Each row is a point on a tangle of strands that fork, close into loops and nearly touch. The rows are in no order.
Two points are linked if the straight distance between their rows is under 28.1. Some points are linked to none.
k_45: [  1  39  25  22 -33  41  -2  30 -48 -11]
k_455: [  3 -11  28 -31  -3  12  -9  21  50   2]
k_619: [ 10  37  34  32 -34  38   2  20 -51  -2]
k_414: [  6 -26 -12   6  23 -44   2 -49  10  12]
k_598: [-13  39   3  15 -29  31   7  34 -42 -18]
k_552: [ -1 -34 -22 -16  25 -19   7 -19  36   1]
k_224: [  3 -10  -4  12   8 -16  -8 -29 -13  10]
k_355: [-10 -10 -47   5  16 -14   7  -7   7  -1]
k_848: [ -5  -3 -14 -14  -1  18  -7  17   6  -7]
k_481: [  3 -10   2  -5  -1   9  -4  -4   5  -5]
k_57: [-10   5 -42  16   5 -22  -1 -19 -23   3]
k_243: [ -4   6 -31  20   2 -18  -7 -21 -31   6]
k_218: [  0 -41  12 -21  24 -24   3 -34  28   7]
k_410: [ -4 -37  16 -47  23 -12  -4   0  55  12]
k_710: [  9  30 -27  38 -15  -2  -7 -10 -46  -3]
k_450: [ -4  -5 -11  -2  -1   9  -5   1  -2  -4]
k_517: [  6  -7  13 -17  -3  12  -4   4  21  -6]
k_770: [  8  31  24  34 -24  16   5   5 -56  10]
k_844: [ -5 -26 -21 -22  24 -13   8  -4  32  -1]
k_594: [ -8  25 -36  30 -16  12  -7   4 -35  -9]
k_369: [-10  37  15   7 -29  36   1  37 -39 -15]
k_223: [-14  -6 -55   2  20  -5   8  10   8  -8]
k_792: [  6  48 -17  44 -25   0   6   1 -63  -3]
k_788: [  4 -43  27 -41  21 -14  -5 -17  44   9]
k_345: [ -6 -20 -33   1  18 -19   7 -21  15   3]
k_871: [ -3 -35  -4 -15  20 -21   6 -27  28   4]
k_856: [ -2 -30 -14 -32  29 -13   4   2  48   0]
k_630: [ 10 -10  74 -30  -4   4   2   9  33   7]
k_60: [-10  37  -5  29 -25  19   9  21 -45 -14]
k_396: [  3 -22  -5   5  18 -35   0 -43   0  14]
k_987: [-10 -20 -15 -23  17  -7   4   1  23   0]
k_157: [-16   2  14 -21  -5  34  -8  61  55  -4]
k_139: [ -1  39   9  38 -27  15   6  10 -61   2]
k_73: [ 13 -18  34 -25   2   3  -5  -4  36   1]
k_439: [  9  12 -22  26   0 -15 -11 -26 -39   6]
k_145: [  3 -38  22 -27  18 -13  -4 -25  29   7]
k_297: [  3 -15  18 -32   3  10 -13  15  42   3]
k_302: [  5  47  -4  43 -25   3   8   6 -68   2]
k_298: [  0  34  -8  34 -21   8   7   5 -40  -7]
k_26: [-18   6 -73   3  28   5  -1  33  12 -23]
k_106: [  2  -5   3 -21  -2  16  -8  19  23  -5]
k_323: [  1  -8  48 -31  -9  10  -4  24  53   3]
k_359: [-15  -2 -50  12  10 -16   6  -8  -6   1]
k_570: [  2 -38 -32  -8  29 -24   2 -30  34   6]
k_862: [  5 -25 -34   7  22 -38  -1 -43  16   9]
k_637: [  2   9  57 -18 -14  17   0  21   4  -1]
k_37: [  7  30  -9  37 -16   1   3  -5 -39  -2]
k_272: [ 16  34  31  37 -33  28   2   7 -57  12]
k_545: [  7  -1  62 -24  -9   9   2  12  18   1]
k_895: [ -3 -26 -29   1  20 -27   3 -31  20   5]
k_795: [  4  -7  61 -32  -8   5  -1  17  47   5]
k_33: [-13  -1 -65   3  25   1   2  22   9 -15]
k_595: [  4 -29  25 -37  11   2 -12   1  41   5]
k_3: [ 10  42 -34  44 -19  -1  -4  -7 -58  -5]
k_714: [ -3  16   8 -13 -18  20   2  32  10 -12]
k_66: [ -4  28  19  18 -22  21   8  17 -39  -9]
k_954: [  8  28  13  34 -18   0  10  -4 -45   6]
k_222: [ 11  -7  45 -21  -4   5   3   4  27  -4]
k_380: [ 14   1  -7  21   4 -17  -9 -32 -28  11]
k_700: [  2  13  49 -12 -17  22   1  22  -7  -4]
k_631: [ -4 -33   1 -43  31 -15   0   8  60   7]
k_422: [ -3 -20 -10   5  15 -27  -1 -32   0   8]

A piece is all that can be reached along the links. How many separate loops has the piece of each point below (a circle has one, a figure eight two, a Y none), and how many tips (points with one link)?
k_345 | loops 2, tips 2
k_37 | loops 2, tips 0
k_455 | loops 1, tips 1
k_106 | loops 1, tips 0

A fork is a point with three links, a tip a point with one. Leave the first point through the second and follow the links. Name the first fork or tip that comes.
k_631, k_410 | k_552
k_26, k_33 | k_355
k_369, k_598 | k_37
k_439, k_380 | k_895
k_595, k_297 | k_545
k_410, k_631 | k_844
